Points on a hilly landscape, in no order, each with its height.
A ball rolls from a point to whichever of its 2 nearest points has the largest drop for the distance, and stops where none of them is lower. Distance is the straight distance between rows; heights are no part of it.
Zedo h=5.04: 0.76  0.14  -1.68  -1.12  -0.02  -1.22  -1.52  1.83  5.31  -0.22  5.01  -1.32  2.48  -1.83  1.41  0.90  2.73  0.10  -2.01  0.33  -0.19  0.47  2.30
lup h=3.26: 5.16  1.86  -0.53  -1.34  -2.82  2.18  0.58  -2.46  -7.69  2.75  -0.95  0.91  3.34  -5.62  1.38  -1.21  1.84  3.40  -1.20  -0.53  -2.68  1.85  -3.14
falu h=4.89: -4.43  -4.99  -0.07  0.96  2.69  -1.78  4.03  -1.33  1.97  -0.11  -0.84  -2.33  3.44  4.32  1.39  1.23  -3.99  -2.56  1.22  2.64  1.83  -1.77  1.95
kogu h=4.93: 0.16  3.32  0.32  -3.05  -1.39  -1.48  -1.27  0.52  3.90  -0.97  5.25  -2.37  3.64  2.04  0.44  4.16  -1.62  0.95  0.73  1.28  2.37  0.51  1.47
kir h=4.83: -4.03  -3.84  -2.39  -0.10  0.21  -1.47  1.98  -1.16  0.02  -0.11  -2.16  0.33  1.60  2.07  -0.30  -0.43  -4.26  1.37  2.04  -1.66  5.45  -1.57  0.56
roli h=5.99: -1.78  -1.15  -1.39  -2.62  -1.24  -0.70  -0.78  0.15  -2.32  -0.46  -5.67  1.63  -3.40  -1.54  1.26  -0.46  4.97  1.42  -3.40  -2.22  -1.45  -3.28  0.67
Busa h=5.81: -1.40  -1.57  -2.74  -0.24  2.41  2.00  0.18  -1.65  7.19  -3.02  2.39  -3.66  -1.30  3.44  -0.90  3.47  -0.52  -0.12  -3.82  -2.71  0.64  -0.13  1.28
dazo h=2.50: 1.58  2.74  0.79  -3.46  -3.24  5.20  -0.11  0.97  -1.45  -0.93  0.72  -1.18  5.81  -0.18  1.35  4.67  -3.67  4.88  1.59  0.14  1.86  2.97  -2.28
nife h=4.67: -0.48  -0.57  0.20  2.05  5.95  -0.78  2.18  2.39  2.38  1.81  0.35  -0.26  -1.85  0.07  0.96  -3.96  2.07  -4.71  1.60  3.20  -2.39  -1.48  -1.35
kagep h=4.04: -0.90  -0.58  0.55  -0.23  -0.51  -1.03  0.16  1.17  -1.90  -0.50  -3.60  2.58  -3.85  0.17  -0.15  0.21  2.54  0.53  1.95  -0.04  1.59  -1.23  -1.25
tapi h=1.55: 2.65  0.80  0.20  1.22  0.00  -2.73  -2.64  0.29  2.41  -2.68  3.70  -4.50  -0.59  0.07  -3.12  2.60  -2.85  -3.05  -1.99  -0.52  0.89  0.37  -4.87
Darip h=5.11: -0.86  2.43  -2.18  -4.53  -1.54  3.50  -1.22  -1.37  0.95  -0.60  -2.36  2.82  -3.55  -0.88  1.14  -0.85  2.75  3.01  -0.84  -3.88  0.21  -0.24  2.59
bufe h=1.50: -0.59  -1.42  -1.34  -0.49  -3.14  -1.96  1.85  0.54  1.52  -1.52  2.03  -1.47  2.18  -1.04  -1.21  4.87  0.64  1.20  -1.11  -0.51  2.47  -2.03  -4.16
mika h=3.42: -1.99  2.00  -0.89  -1.87  -1.73  4.12  -0.42  -2.09  0.68  -0.44  2.80  -0.16  1.13  -0.95  0.41  0.53  -4.53  3.08  -2.03  -5.90  6.52  0.48  -2.06
lelud h=4.25: -2.83  1.41  1.23  -1.10  -1.54  2.83  -1.57  -1.10  -0.98  0.32  -0.16  4.41  -3.11  -3.50  0.99  -1.29  1.04  1.65  -3.97  -5.19  -0.15  -3.80  -2.10
mivup h=4.55: 3.05  -1.77  0.94  5.17  -1.80  1.92  1.65  2.05  -5.21  -2.67  -0.63  -4.58  1.72  -1.25  -2.66  0.13  1.46  -0.17  2.66  2.64  -3.21  0.80  -0.06
naveg h=5.59: -0.27  2.91  -0.59  -2.10  -5.48  -2.16  1.34  -0.52  -3.46  0.48  1.92  2.73  4.62  -3.61  0.16  1.05  -2.29  3.16  -0.31  1.48  3.16  0.21  -3.92
lir h=4.76: -3.59  -1.12  -0.04  -0.15  5.17  -1.31  1.24  -1.39  2.99  3.48  0.11  2.70  -2.67  -0.66  3.13  -4.98  -0.25  -4.07  -1.57  0.73  0.56  -0.04  2.94
gole h=6.11: 0.37  3.86  -0.93  -2.81  -1.57  -0.96  -1.21  2.82  1.37  0.24  0.48  1.80  -2.36  -0.16  0.67  -1.03  2.73  0.10  3.45  2.28  1.28  0.54  1.98
bukub h=3.36: -0.45  7.01  2.83  -2.47  -2.58  2.20  -3.34  0.37  0.63  1.83  0.89  3.53  -0.76  -3.28  0.93  1.09  -0.90  1.70  -2.38  -1.15  -1.05  -1.12  -1.59
Doz h=0.79: 0.82  -0.34  -0.04  1.34  -0.77  -3.25  -0.05  1.77  1.84  -2.89  3.49  -3.88  1.67  1.10  -1.61  4.09  -0.16  -2.18  -0.87  -0.08  1.81  -2.70  -5.02
Limer h=3.41: -3.24  -2.04  0.56  -0.82  3.29  4.62  0.92  0.28  1.94  -0.36  -3.81  1.13  -1.60  3.58  2.90  -1.65  0.08  -0.17  2.23  0.19  -1.49  0.94  4.95
pegiv h=6.67: 3.56  3.45  4.04  3.55  -1.68  0.80  -2.60  2.07  -4.87  -0.42  -2.24  -0.02  -1.00  -0.97  -1.20  0.22  -0.40  1.12  2.52  2.38  -4.21  2.58  0.86
nifo h=3.20: 5.78  1.23  1.09  1.63  -1.78  1.70  -1.33  0.68  -0.78  0.11  3.39  -1.81  1.41  -1.47  -1.67  -1.65  -1.69  0.02  2.96  1.55  -1.43  4.32  -0.55
Ragi h=2.67: 1.98  1.06  1.80  2.69  -2.53  -0.64  1.40  -0.08  -2.12  -0.95  5.19  -2.19  5.03  -0.11  -0.09  3.67  -3.13  -0.92  -0.19  2.16  -0.15  0.45  -2.42
Pureg h=2.88: 4.59  2.04  2.17  1.64  1.32  0.10  -2.49  1.06  1.51  0.84  4.68  -2.56  1.40  0.41  -1.02  -0.24  -3.84  -2.40  2.71  1.58  -1.19  4.27  1.69
budet h=2.06: -1.57  -2.11  -2.26  0.62  -2.86  -4.47  2.61  -0.04  0.26  -0.64  0.11  1.42  2.31  -1.29  0.00  0.85  2.12  -0.62  -1.32  0.92  3.88  -3.70  -3.23
Tenek h=4.26: 0.37  2.79  1.12  -2.64  -2.78  -1.44  -3.03  1.27  2.95  -0.91  0.99  0.77  1.69  0.28  -0.05  2.45  0.84  1.57  -1.87  1.29  -0.93  -0.44  1.77
tulen h=4.57: -4.09  -1.13  -0.48  -0.98  2.02  -0.94  -0.17  -1.09  3.31  3.16  3.53  1.54  1.19  -0.89  1.25  -1.93  -2.92  -1.13  -1.24  -1.88  4.44  -0.21  4.04
sada h=6.24: -2.26  -0.80  1.53  2.36  0.54  3.12  0.69  4.98  0.95  -1.79  -0.14  -1.54  0.12  0.62  0.55  3.36  3.15  0.49  2.26  -1.08  -1.89  -3.73  -1.18
pafiz h=3.21: -0.97  -3.17  -0.54  3.86  3.21  -2.50  4.22  -0.53  -1.51  -0.37  -1.56  -2.19  2.08  1.35  -0.15  -2.52  0.14  -2.77  1.59  4.99  -2.65  0.04  1.19
gosez h=5.36: -3.81  -1.23  -3.14  -1.71  1.95  -0.31  -0.56  0.58  6.66  -1.54  1.42  -1.69  -0.20  1.92  0.64  1.51  2.13  -1.15  -4.47  0.13  0.18  -1.05  1.78
koza h=4.23: 3.69  -0.23  -0.77  1.11  -3.98  -1.53  -0.93  0.41  -1.10  -3.21  -0.56  -3.97  3.21  2.54  -1.50  4.14  -1.62  1.48  0.66  3.68  0.07  2.98  0.07
tidip h=5.35: -0.67  -1.25  -0.01  0.87  0.50  -2.26  2.63  -1.17  -0.12  0.52  5.46  -2.37  4.63  2.00  -1.37  1.62  -2.84  -0.82  2.78  0.88  4.31  0.48  1.14
nanir h=2.92: 2.05  3.55  3.92  -0.84  -2.79  1.48  -3.52  0.97  -1.68  0.27  -0.40  1.80  0.36  -1.50  0.13  1.42  -1.41  2.41  -0.47  -0.67  -2.38  1.58  -0.54
Kad h=4.62: 1.59  2.71  -0.07  -0.79  -1.43  -0.45  -2.35  0.83  3.04  -0.59  4.89  -1.57  0.89  -0.92  -0.34  1.87  -0.90  0.44  -1.44  0.33  0.85  1.15  -0.89
ruf h=3.53: -0.99  0.76  3.05  3.80  5.09  1.43  -1.88  1.67  3.62  -0.99  3.52  -0.91  -2.89  2.82  -1.79  -0.53  -1.43  -4.01  1.78  -1.47  -2.08  0.66  -1.59
kava h=4.84: -2.45  3.40  -1.61  -2.12  -2.57  6.48  -1.20  -0.52  2.55  -1.03  1.33  2.05  -2.34  -2.01  1.89  -1.06  1.30  3.00  -0.80  -5.93  1.10  -1.66  2.75
zuseg h=3.85: -0.54  3.86  1.55  -2.15  -1.14  1.30  -1.63  0.97  -1.52  2.18  1.34  4.26  -1.08  -4.75  0.50  -0.44  1.82  0.52  -3.44  -3.02  -1.14  -2.90  -4.16
Segav h=6.80: 5.12  0.14  3.45  1.36  -0.06  1.33  -1.61  -0.92  -5.46  0.99  -1.70  0.13  -0.46  -2.60  -0.81  -1.00  1.36  0.40  1.06  -0.02  -5.83  1.73  0.39
mokad h=3.93: -1.38  -3.76  -1.65  0.15  4.10  1.06  4.18  -0.55  -1.33  -0.13  -6.00  0.29  -1.66  1.73  2.04  -3.11  2.62  -2.05  1.20  1.70  -1.44  -0.80  0.56
zuv h=5.52: -2.36  3.04  -0.23  -2.60  2.68  1.31  -1.38  -1.08  2.43  2.03  -1.44  4.90  -4.82  1.53  2.05  -3.77  0.16  -0.57  1.38  -0.66  0.44  1.98  4.95
tudab h=3.73: -2.02  0.00  2.46  1.03  -0.39  -1.18  -0.14  0.71  -0.10  -1.90  1.41  -1.20  2.14  3.55  -0.97  6.63  -2.51  0.28  0.61  -2.27  1.95  -2.96  -3.35
doni h=4.98: -4.17  -1.63  -2.39  -1.76  -0.76  -3.59  0.65  -2.96  2.48  0.73  -0.78  0.95  0.12  3.07  0.73  -0.54  -5.06  -0.08  -0.19  -0.16  5.95  -0.51  1.93
Lirir h=4.63: -3.98  -3.56  -2.98  -0.19  -2.11  0.13  1.98  0.44  0.37  -2.37  -4.50  0.73  -0.78  1.09  0.48  -0.15  -1.27  1.89  0.73  -1.48  5.02  -4.32  -1.57
vid h=2.43: 0.48  2.83  3.31  1.14  1.17  -3.15  -1.78  0.59  1.73  1.59  4.92  -1.54  1.35  1.51  -1.42  1.24  -3.08  -1.26  1.18  2.12  -0.37  2.06  2.52
Lin h=6.32: -0.22  3.27  0.89  -1.77  -0.88  -0.35  -0.47  2.69  -1.88  1.87  -1.34  2.09  -1.72  0.66  1.39  -0.39  2.31  0.78  6.22  3.79  -1.29  0.53  3.79
vas h=5.18: 0.39  0.78  -0.70  -1.41  0.32  -1.25  1.07  -1.82  1.60  0.44  5.72  -4.23  4.96  4.15  -0.39  4.99  -2.48  -1.55  1.71  0.81  3.57  2.03  2.64
lal h=6.30: -0.94  -1.72  -0.44  0.84  4.40  0.88  0.20  -0.42  3.79  -2.25  -0.85  -2.61  -2.26  4.79  -1.54  0.17  -2.38  -1.45  0.20  0.18  -0.08  2.39  0.20
Nolo h=4.81: 3.78  -0.44  -1.99  -2.95  -0.57  -1.75  -0.63  -1.33  -1.78  1.83  -0.36  0.85  -2.00  -2.94  -0.45  -0.88  5.52  1.91  -1.83  -2.33  -1.29  -0.58  -1.08
boge h=3.84: -1.51  2.35  2.93  -0.72  -0.86  0.49  -4.36  0.74  3.09  -1.60  -0.10  0.07  -1.04  1.79  -0.32  3.30  -1.38  1.38  -2.71  -0.81  -1.76  0.45  3.50
Petu h=2.87: 4.84  1.17  0.79  -1.01  -1.86  0.07  -0.06  -2.41  -6.69  3.65  -0.21  2.66  1.30  -3.31  -0.38  -3.57  0.47  1.91  0.21  -0.93  -0.98  1.84  0.39
rav h=1.57: 3.02  -0.59  0.08  0.13  -1.55  -0.78  -1.70  -0.48  -1.48  1.49  1.02  1.09  1.28  -4.15  -0.78  -0.84  -0.86  0.79  -3.17  -1.69  -1.30  0.90  -3.32
Vuv h=3.72: -4.32  -0.08  -0.08  -0.86  -1.00  1.77  -0.61  0.99  -3.75  -1.08  -6.97  2.23  -5.00  0.92  0.51  0.07  1.08  1.14  1.19  -0.66  1.11  -2.90  1.63
dok h=6.20: 0.43  -2.58  -1.50  -1.99  -3.07  0.71  -0.66  -1.04  -0.81  -0.90  -3.79  1.82  -1.01  -2.10  0.19  -0.78  2.63  1.98  -4.08  -4.04  0.59  -1.21  -1.52
Romi h=4.90: -3.62  -1.91  -1.03  -0.37  2.55  -0.13  0.21  -0.56  5.74  0.43  3.24  -0.81  -0.22  0.27  0.41  0.67  -1.63  -0.90  -3.69  -2.08  3.51  0.14  1.56
zokot h=4.15: 2.34  -1.02  0.05  0.44  -3.33  0.92  0.07  0.15  -0.78  0.53  0.37  -1.69  5.23  -0.89  -0.16  0.17  1.02  2.01  0.94  1.98  -1.93  2.53  3.30
fugi h=3.09: 1.07  3.33  -0.04  -2.30  -0.64  5.56  -1.47  -1.60  1.12  -0.27  2.89  0.51  0.40  -2.41  0.47  0.74  -4.18  2.75  -3.28  -4.47  3.76  2.63  -5.07
Nud h=4.11: 4.09  0.14  0.07  -0.57  -2.50  0.47  -1.36  -0.80  -0.91  -2.81  0.76  -6.05  4.05  4.92  -2.15  6.86  -3.27  1.12  2.62  0.88  1.78  2.45  -1.24
mebu h=4.24: -3.10  -1.98  0.12  0.62  0.51  -2.34  -1.27  -1.83  1.54  3.30  1.12  3.43  0.28  -3.11  -0.38  -2.41  -2.64  -0.12  -4.82  -2.16  2.60  -0.26  3.10
rute h=3.82: 2.05  -1.98  -1.67  0.75  -4.39  -1.14  1.18  0.96  -4.21  -1.18  -2.79  -1.01  1.81  -1.91  -0.53  1.67  2.56  0.85  -1.35  1.25  -0.34  -0.53  -2.38
badig h=6.04: -0.33  -1.63  -2.52  0.73  3.31  2.74  -0.34  1.00  3.87  -3.67  -2.48  -3.45  -3.10  3.27  -1.07  -0.43  1.95  0.17  -0.67  -0.50  -0.94  1.08  0.33
puti h=6.18: -1.44  -0.90  -0.13  1.12  6.01  1.83  -0.50  -1.51  5.81  -2.35  2.51  -4.14  -1.90  4.82  -0.11  2.10  -3.14  -2.82  -2.56  -1.98  0.93  0.42  0.79
zit h=7.21: 5.05  -0.63  -2.21  -0.29  2.05  -0.87  2.23  -0.78  -4.88  0.94  0.11  -2.90  0.03  -1.27  0.96  -2.79  6.32  0.41  2.39  1.41  -4.64  -0.35  1.82
Nodat h=3.37: 1.25  2.01  0.31  -0.96  -0.71  3.76  0.34  0.99  0.92  0.06  4.75  0.44  1.50  -1.69  0.56  1.32  -1.50  2.13  0.03  -3.68  2.49  1.25  -4.89
Gezef h=6.40: 1.42  -1.91  -1.54  0.22  -1.16  -0.16  -1.24  -1.35  0.84  -1.54  -1.87  0.52  -2.11  -0.05  -2.23  -1.84  0.42  0.74  -2.98  -2.49  1.01  1.03  -3.01
Bezo h=5.53: -2.54  -2.77  0.42  3.12  3.73  -2.75  3.93  -0.48  0.72  2.22  4.52  -1.25  3.01  1.14  -0.57  -0.66  -2.33  -2.89  1.99  1.88  2.16  -0.48  0.50
kor h=2.21: 3.94  0.23  0.24  1.86  0.23  -3.46  -1.63  0.33  1.34  -0.46  3.82  -2.66  -0.95  -0.80  -3.30  -1.30  -3.24  -2.06  -2.04  0.81  -0.91  2.58  -2.80
Susu h=3.92: 3.04  0.16  -0.75  -0.56  -5.33  -0.08  1.05  -1.38  -2.20  1.42  2.23  -0.19  6.67  -4.15  0.40  -0.64  1.06  2.08  -2.61  1.86  -2.16  1.48  1.49
pem h=3.40: -3.34  -0.51  0.47  -1.08  1.34  3.38  -1.38  0.07  -2.05  -0.36  -6.72  1.44  -4.83  1.51  1.50  -0.84  1.36  1.20  0.09  -2.23  -2.45  -0.57  4.06
Dip h=4.32: -4.27  -0.89  -0.45  -0.73  5.27  1.79  2.61  -1.31  1.80  1.79  -3.47  2.47  -3.24  1.89  4.84  -4.26  -0.14  -3.38  0.42  1.98  -0.63  -1.06  2.12
Viv h=2.96: -2.71  -0.66  0.84  0.79  2.38  4.93  0.06  0.00  1.34  -1.81  -3.32  0.92  -4.78  1.57  0.06  -0.43  0.82  1.41  1.83  -2.88  -1.21  0.81  2.50
pufep h=5.65: 0.03  -2.67  -3.43  1.06  5.34  1.65  2.18  -0.41  4.75  -1.58  -1.87  -3.72  -3.17  2.77  0.21  -1.80  3.10  -3.10  -1.97  1.56  -1.15  0.11  -2.20
vezit h=3.38: -0.79  3.64  3.16  -0.04  -0.90  3.20  -3.78  -0.32  0.88  -0.52  -0.97  2.99  -0.87  -0.08  -0.46  0.72  -0.69  1.76  -2.15  -3.13  -3.82  0.81  2.88
Tes h=3.44: -0.03  2.42  1.14  -0.08  -0.85  2.35  -1.11  0.63  1.32  -2.74  2.14  -1.38  -0.38  1.91  -0.38  5.61  -2.62  1.22  0.01  -2.66  2.37  -0.53  -2.60
giz h=3.14: 1.67  3.22  1.59  0.22  -1.87  2.66  -1.97  1.85  -0.73  -2.59  0.95  -0.53  -1.36  0.52  -1.57  3.12  -2.65  1.91  0.92  -0.94  2.32  1.62  -6.09
vuku h=4.31: -2.88  1.62  2.28  0.14  4.61  0.46  1.99  1.81  2.18  0.37  -1.28  1.42  -1.98  3.59  3.04  -1.15  0.36  -2.73  3.36  4.82  -1.54  -0.29  1.93
tel h=5.20: -5.67  -0.83  -0.19  -0.63  2.15  -0.95  -1.12  -2.39  2.31  0.88  0.40  0.26  0.98  4.54  0.60  1.90  -5.71  -0.88  0.01  -2.28  4.16  -1.57  3.74
gad h=4.09: 0.00  -2.28  0.85  4.94  4.70  -2.14  1.81  1.29  1.55  0.98  1.41  -2.56  0.10  0.60  -2.12  -3.23  1.12  -4.99  0.19  1.18  -3.63  -1.51  -2.09
Lemi h=5.00: -5.01  -0.42  0.54  -1.14  -1.05  -0.43  -1.22  -1.12  1.05  -1.53  -1.27  2.09  -0.86  2.94  0.70  2.76  -3.60  1.77  -1.63  -3.21  3.85  -1.88  1.49
bobom h=3.64: -0.01  -2.41  2.18  6.07  3.52  -3.56  2.25  0.41  0.17  0.30  1.79  -2.65  1.24  2.30  -2.21  -1.59  -2.53  -3.81  1.20  4.08  -2.85  1.05  -0.46
sal h=2.36: 0.05  -0.09  1.44  3.21  -0.43  -4.44  0.82  -0.16  -0.49  -0.93  2.60  -2.05  3.36  1.75  -1.59  3.17  -2.56  -1.28  0.16  2.95  -0.92  -1.40  -0.60
rageg h=6.02: -2.01  -2.80  0.87  2.73  3.33  1.40  2.37  2.39  2.50  -1.10  0.73  -1.05  0.15  1.09  -0.68  0.68  1.60  -0.35  1.64  -1.50  -0.48  -1.95  -2.45
tase h=4.37: 3.01  -1.55  -0.05  1.47  -1.25  2.23  1.36  1.90  -1.41  -1.69  -1.01  -2.66  1.98  -0.65  -1.35  1.51  1.66  1.66  2.78  1.22  -1.61  0.87  0.27
deta h=3.55: 1.81  -1.58  -1.38  2.08  -2.33  -1.98  2.04  0.33  -6.70  -1.52  -4.30  -2.25  -1.58  -1.20  -0.93  0.37  5.16  0.31  -0.10  3.25  -1.90  -1.40  -1.06
rese h=3.29: 6.28  0.85  0.47  0.57  -0.79  0.77  0.05  -0.89  -2.57  2.37  3.75  1.58  0.63  -4.12  -1.90  -3.25  0.74  0.74  1.60  -0.50  -0.74  2.49  -0.99
luz h=5.23: 3.89  0.78  0.00  -1.83  0.25  -3.73  -1.40  -2.18  -4.45  0.73  -3.02  -0.54  -4.45  -2.44  -0.15  -0.65  5.32  0.38  -1.84  -1.25  -3.54  -1.86  -0.71
Mul h=5.19: -4.96  2.20  0.32  -1.13  2.32  -0.71  -1.15  -1.86  3.26  3.02  0.42  4.82  -4.11  0.23  1.76  -4.94  -0.78  -1.59  -2.38  -1.17  1.11  -1.27  3.97
Dob h=2.52: -0.81  -1.84  1.42  1.43  0.34  5.32  -0.53  0.49  -0.52  -1.47  -2.95  1.29  -3.28  2.27  -2.59  -0.19  -2.80  2.37  2.90  -3.14  1.88  2.16  0.32
gal h=2.85: 2.30  -0.08  1.34  3.32  3.29  -2.06  -1.27  1.76  0.95  -0.97  2.17  -0.85  -2.82  0.28  -1.59  -1.00  -1.48  -2.47  -0.10  -0.31  -1.87  0.52  -2.93
derid h=2.10: 0.72  0.88  2.68  0.78  -2.75  -0.78  -0.60  -1.50  -4.16  2.18  -1.13  4.34  1.40  -3.31  -0.30  -1.05  -2.31  1.25  -1.78  -0.35  -0.70  -0.34  -3.52
gezi h=7.42: 5.28  0.06  -1.55  1.30  0.12  -0.96  1.15  0.62  -3.62  -0.27  2.32  -3.51  0.31  -3.44  0.16  -0.33  7.76  -1.25  1.59  1.93  -5.42  -1.41  -0.84
nibat h=5.01: 1.68  1.10  1.38  3.14  0.22  -4.06  -1.17  0.56  -1.31  -0.50  2.34  -0.80  0.85  -0.31  -0.04  -0.90  1.91  -2.64  1.66  3.96  -4.59  -1.22  0.33
vot h=3.81: 0.61  -3.06  -0.64  0.48  1.12  -2.43  -1.59  -2.07  -0.14  3.35  -0.28  2.40  -0.17  -3.58  -1.64  -3.61  0.29  -0.42  -4.82  -1.94  0.12  -0.02  0.72
sona h=2.91: 0.24  -0.91  -1.84  -3.22  0.86  -1.82  0.60  -1.16  -1.14  0.75  -4.92  1.11  -2.00  0.59  2.51  -1.93  3.95  -0.15  1.07  1.76  -1.04  -0.02  2.91
bizi h=4.33: -3.73  -3.68  -2.05  -0.21  2.28  1.75  2.64  1.80  2.50  -1.05  -4.60  0.11  -0.43  1.49  2.06  -1.02  0.84  0.35  1.16  0.61  0.29  -1.75  0.30
sef h=5.83: -1.60  4.56  -1.23  -3.15  1.02  0.67  -2.42  0.82  2.99  0.34  0.15  2.60  -3.88  2.43  1.46  -0.96  2.13  -0.45  1.16  1.08  -0.51  0.59  3.26
tini h=4.40: 1.68  0.08  -1.12  -2.00  -0.59  -1.87  0.26  -0.73  -2.52  0.44  -0.78  3.02  -2.48  -2.70  -0.08  -1.66  3.42  -0.56  0.60  -2.09  1.53  -0.33  -3.18
Guzi h=4.03: 1.07  -0.82  -1.90  0.25  -5.10  -4.20  0.43  0.63  -1.11  -2.11  -1.08  -0.93  2.44  0.15  -1.31  2.28  0.80  0.53  -0.22  3.85  0.76  0.55  -1.16
fimaz h=1.61: -0.22  -2.23  -3.26  -0.79  -1.17  -1.36  0.20  -0.74  2.53  1.98  0.95  0.31  3.71  -2.08  0.15  -2.12  1.60  0.45  -2.40  0.47  1.90  0.80  2.05
bevu h=2.59: -0.19  -3.66  -1.46  2.09  -0.15  -3.91  1.06  0.26  1.07  0.64  1.58  0.91  0.85  -2.59  -1.40  -1.21  1.28  -2.58  -2.74  0.60  2.08  -1.07  -2.94
Siku h=4.58: -4.94  1.90  -0.52  0.19  -1.95  5.06  -0.75  -0.14  -0.11  -1.37  -1.10  3.04  -3.94  -1.27  2.10  -1.10  2.63  1.76  -1.31  -6.54  -0.49  -3.60  1.36
Vamad h=3.45: 1.08  -2.20  -2.81  -2.15  2.45  -0.87  3.74  -2.41  -2.48  2.18  -5.63  0.59  -2.54  1.19  2.81  -4.15  3.03  -1.30  2.32  3.83  -2.30  1.70  1.37
bevas h=2.75: 0.10  3.54  0.28  -3.78  -3.37  5.34  -0.55  0.09  -0.16  0.43  0.10  1.01  2.75  -1.45  0.70  2.99  -5.48  3.58  -0.79  -2.15  2.98  2.20  -4.90
salap h=6.98: 4.75  -1.42  -0.51  0.70  0.80  -1.31  -0.33  -1.54  -3.77  2.98  0.35  -0.74  0.43  -2.14  -0.97  -3.02  2.72  -0.49  0.21  -0.13  -5.12  -0.16  2.15
geka h=2.48: 2.48  2.01  2.75  0.09  -1.87  0.13  -1.08  -0.13  -5.26  1.65  -2.34  3.09  -1.78  -2.47  -1.31  -2.35  -0.41  1.44  1.46  -1.04  -0.01  1.31  -1.63
tidi h=2.16: 0.03  -0.77  2.06  0.28  -0.70  3.11  0.14  1.17  -1.54  1.72  -0.54  2.77  0.01  -0.75  -1.40  -1.28  -2.52  1.65  3.05  -3.00  1.82  0.86  -0.05
ferom h=2.90: 1.56  1.19  2.49  1.49  -2.59  1.07  -0.73  0.86  -2.23  -0.83  1.78  -1.47  2.67  -0.18  -0.69  2.64  -3.67  1.94  0.39  -0.06  0.09  0.34  -4.41
Fafif h=5.64: -0.36  -0.53  -0.78  -2.37  0.69  -4.39  -1.21  -1.20  -3.06  0.76  -4.79  0.78  -4.05  -0.43  1.05  -0.02  5.38  -1.03  -3.02  1.04  -4.37  -3.31  0.60
gikek h=3.62: 3.62  1.14  -1.54  -1.97  -4.65  -2.21  1.27  -3.10  -6.03  1.66  0.15  1.48  4.07  -5.38  1.24  -1.40  3.41  1.98  -1.84  1.41  -1.37  0.51  -0.11
kotug h=4.82: -4.77  0.57  -2.51  -2.39  -4.11  -0.30  -0.26  -0.07  0.80  -3.07  -3.11  1.30  -1.85  0.43  1.11  0.90  -1.40  2.46  -1.44  -2.17  4.68  -2.70  -0.07
pez h=4.64: -5.67  -3.58  -0.42  1.31  3.71  1.28  2.53  -0.57  3.12  0.18  -4.25  -0.60  1.94  3.23  2.65  -1.10  -1.87  -3.25  0.25  1.92  -0.13  -3.03  1.84
Roga h=5.21: 0.84  -1.29  -1.99  1.31  5.18  -0.61  2.66  0.78  2.95  -0.44  -3.17  -2.36  -2.25  1.16  1.38  -3.53  1.56  -4.57  -0.12  4.44  -2.33  0.92  -1.11
Pip h=3.95: 1.74  -0.73  2.03  1.21  -1.17  0.15  0.64  -0.20  -2.32  -1.60  -0.31  -4.10  3.10  4.16  -1.20  8.42  -3.49  0.19  1.05  -0.35  1.35  -0.58  -1.32
Nota h=2.26: 0.09  -1.97  -2.63  -2.24  -0.96  0.78  -0.74  0.05  2.06  0.10  -2.16  0.29  -0.27  0.48  0.48  -1.02  1.90  0.62  -0.49  0.56  0.36  1.07  3.21
tolet h=2.54: 1.91  0.65  1.21  -0.64  0.61  1.22  0.62  -0.09  0.47  2.47  3.82  1.54  1.04  -0.77  -1.37  -2.30  -2.89  -0.03  2.60  -0.95  2.88  2.33  1.22
tovad h=5.34: 0.26  2.50  -1.53  -4.40  -5.12  2.49  -0.92  0.19  -1.34  -0.81  -2.17  2.87  -1.58  -2.17  1.03  0.19  1.59  3.00  1.18  -2.43  3.21  -0.59  -0.38
bilir h=4.78: -1.35  1.86  2.61  1.85  2.36  -2.36  -0.89  2.55  0.73  0.08  0.91  0.88  -0.15  1.84  0.96  0.06  0.78  -3.02  3.27  3.55  -3.81  -0.16  1.23
lomuz h=4.74: 3.24  -1.05  1.19  6.16  0.20  -1.03  -0.02  0.34  -2.38  -2.15  1.87  -3.24  1.31  -1.35  -2.13  -1.57  0.58  -1.51  1.52  2.35  -5.31  -0.27  -0.87
gezof h=1.86: -1.89  -0.49  1.80  1.74  2.07  -4.38  -0.54  0.27  1.58  0.16  1.52  -0.95  1.25  3.85  -1.44  1.00  -3.33  -2.07  1.50  3.46  0.52  0.65  1.61
bod h=6.52: 2.87  4.38  2.49  -0.44  -0.53  -1.67  -2.37  1.81  -3.98  2.30  -1.09  0.75  -2.44  0.10  0.17  -0.29  1.66  -0.05  3.69  2.59  -4.05  1.54  2.95
bavu h=0.86: 1.26  -0.74  -0.63  -2.22  -2.90  0.37  -1.43  -1.98  0.62  2.92  1.11  1.47  2.85  -3.36  -0.48  -0.48  -0.85  1.54  -4.17  -1.75  0.91  1.32  0.83
zas h=3.18: -2.19  -3.44  -2.14  0.34  1.22  -3.19  1.33  -0.23  1.34  1.42  -1.22  2.03  -1.87  -0.63  -0.53  -3.44  1.22  -1.58  -3.62  -0.38  1.56  -1.72  -0.76
Pidu h=5.47: -0.06  2.83  0.23  -2.56  -5.00  1.30  -0.02  1.41  -2.32  -0.62  -0.79  2.74  1.93  -2.66  1.01  2.34  -0.14  2.69  0.74  0.31  2.35  -1.42  -3.13
Kiv h=2.95: -0.13  2.07  0.77  -2.38  0.76  2.49  -0.05  0.07  3.43  1.33  4.74  0.34  0.66  -0.28  -0.75  1.02  -2.58  0.82  1.87  -2.71  4.97  1.48  -0.59
gutir h=3.86: -2.23  0.00  0.45  -0.30  3.67  1.30  2.34  0.72  1.04  1.94  -3.00  1.93  -0.39  1.33  4.81  -2.49  2.34  -1.35  3.38  2.30  -2.25  0.56  3.57
zovum h=3.19: 1.59  -3.21  -0.70  0.80  -0.62  -2.54  0.40  -0.60  -6.12  -0.61  -6.05  -1.89  -0.76  0.19  -1.02  -0.65  3.70  0.07  0.64  4.05  -3.46  0.43  3.12
bila h=2.73: 1.77  -2.73  -1.90  1.45  -0.09  -1.90  2.16  -0.59  -2.13  0.14  -3.30  -0.88  0.51  0.95  -1.09  -2.36  1.46  -0.83  1.92  3.75  -2.43  1.67  1.66
sifev h=5.76: -2.04  -3.30  0.31  2.61  5.32  -0.15  3.18  1.36  2.50  0.62  3.77  -0.12  -0.46  0.19  -0.81  -1.71  -0.33  -3.05  1.82  -0.22  1.55  -1.42  -1.23

For each start below, name the point where the ball stops.
nibat: bavu
falu: bavu
tovad: nanir
sada: bavu
lal: bila
puti: Doz
dok: Viv
Nud: gezof

Call two points neighbours if one is among the 2 nearest of the other. Go from one point of each pair to the other, from neighbour to neighbour, staying as low as possible. Name the highest point that can't be avoided.
gezof, Doz: lal
bavu, bila: koza
dazo, tidi: Nodat
bavu, dazo: rese
gezof, dazo: ferom
